Each row is a point on a landscape with many peaks, with its height.
A climber steps from a point to the highest of its 4 nearest points, and stops where none of them is higher. Distance is the straight distance between rows; heights are no part of it.
mab height 267: [ 18  18  -4  11   1   5  26   3 -11  -7   1  17]
Lanet height 197: [ 7 28 -6 -1  1  3  1  6 10  7  3  9]
mopu height 318: [  1   9  15  11  12   3  18   2  -8  -8   2 -13]
gatud height 277: [ 15  13 -13   6  -7   2  18  -1  -9  -5  -2  23]
pab height 656: [-13 -14   2  -9  -5  -3 -27   2  12   5  -5  -4]
gem height 29: [ 12 -10 -36 -13 -26  -8 -14  -8   3   3  -7  36]
rumuk height 207: [ -2  41   0  -9  15   6  -9  11  29  24  10 -12]
zav height 59: [  2   8 -18  -7 -12  -3 -13   3  12   9  -5  24]
Dapaf height 271: [  7 -24 -15  -2 -16  -2 -16  -4  -4  -2  -5  17]
veni height 512: [ -4 -41  -4  -2 -13  -5 -15 -10  -7  -4  -4   1]
Takil height 285: [  5  41   7   4  21   3  16   9  13  10  12 -16]
lef height 272: [ -5  -6  18  10  12   3  20  -3 -15 -12   0 -17]
podog height 130: [ 4 43 -7 -5  7  5  6  8 17 13  8  8]
Legu height 628: [-25   4  20   2  18  -6  17  -3  -4  -5   3 -37]
lukuf height 310: [ 0 19  8  5 12  5  3  6  5  0  3 -9]
dof height 149: [14 32  0  9  6  7 22  7 -5 -4  4  6]
kufa height 322: [ -8 -32  12   7   0  -1  15 -10 -23 -13   1  -9]
kipo height 445: [ -4  22  18   5  23   3  16   7   4  -2   7 -30]
mik height 373: [ -1  28  14   1  23   3   7   8  12   8   6 -25]
gafoz height 380: [ 21 -27  -4  11  -5   2  16 -10 -28 -14   1  15]
Fev height 175: [13 43  1  6 17  7 23  8  5  3  7 -1]
ris height 524: [-20 -25   2 -11 -10  -3 -30  -2   9   5  -3  -5]
saben height 427: [-14  -8   9   0   1   1 -10   0   2  -3  -1 -10]
kal height 129: [ 20  -8 -30  -3 -20  -3   5  -9 -10  -2  -5  34]
kuli height 296: [-16 -16  18   4   4  -1   8  -2 -10  -8  -1 -19]
Dud height 484: [-15  12  11  -6  10   0 -17   7  23   9   5 -22]
duk height 421: [ -6  -9  -5  -8 -10  -4 -27   1  11   6  -8   8]
Mili height 112: [  8   6 -17  -3 -12  -1  -3   0   3   2  -5  24]
duka height 609: [ -9 -37  -6 -10 -15  -7 -28  -6   3   3  -5   4]
fiba height 423: [ 8  8  4  7  3  3  8  3 -5 -4 -2  4]
bogo height 523: [-18  17  15  -4  19  -3  -4   6  18  13   7 -36]
Gesu height 368: [ 11 -25  -7   0 -12  -3 -10  -6 -12  -6  -4  13]
vovo height 390: [ 15   0  -1  11  -1   5  16  -2 -17  -8   0  12]
kimo height 144: [ 1 32 -8 -8 -1  3 -6  7 21 13  3 12]
mur height 509: [ 19 -24 -12   4 -11   0   4  -7 -15  -7  -4  18]
todi height 280: [  5 -21   6  11  -1   1  12  -6 -20 -11   0   0]
pep height 186: [ 20  -2 -21   5 -14   0  18  -5 -15  -8  -1  31]
kud height 537: [-16  12  16  -2  15  -2   2   5  10   3   5 -31]
bol height 425: [ -4 -40   3   1  -8  -2  -5 -10 -16  -7  -2  -3]
Kora height 652: [-21  -4  13  -7   5  -3 -15   3  11   4   0 -18]
lage height 246: [ -1  -9  -2  -4  -9  -1 -16   2   5   3  -4   7]
Nezus height 308: [  2 -44   5   6  -5   0  14 -14 -27 -13   3  -3]
nosin height 378: [-5 -7 11  7  3  1 -2 -1 -5 -5 -2 -9]
zel height 596: [ 6 -6 -1  4 -3  3 -1  0 -8 -6 -5  6]
Bokin height 189: [ 10  21 -19  -2 -12   1   8   1   2   1  -3  26]
nof height 675: [ -6   5   3  -3   3   1 -11   5  10   3  -1  -4]
ziki height 587: [-26   2  20  -4  14  -8   3   1   6   3   4 -37]
kefuv height 410: [ -6  21   9  -5  15   4  -6   9  17  10   5 -20]
kedu height 114: [ 14  -1 -19   0 -15   0   2  -3  -7   0  -3  30]
vug height 519: [-24 -18  10  -8   0  -5 -17  -2   8   3  -4 -16]
zuf height 382: [  5 -27 -16  -8 -17  -6 -26  -5   2   3  -6  19]

Where does a climber stop that starts at each point below?
Bokin: zel
dof: zel
Dud: nof
mik: nof
Mili: zel

Call two points neighbours if one is among the 4 nearest of the other. Go from one point of each pair to the other, from neighbour to neighbour, staying as high as possible. Name the lowest point that can't be avoided.
nof, Legu: ziki
pab, mur: nosin
nof, pab: vug
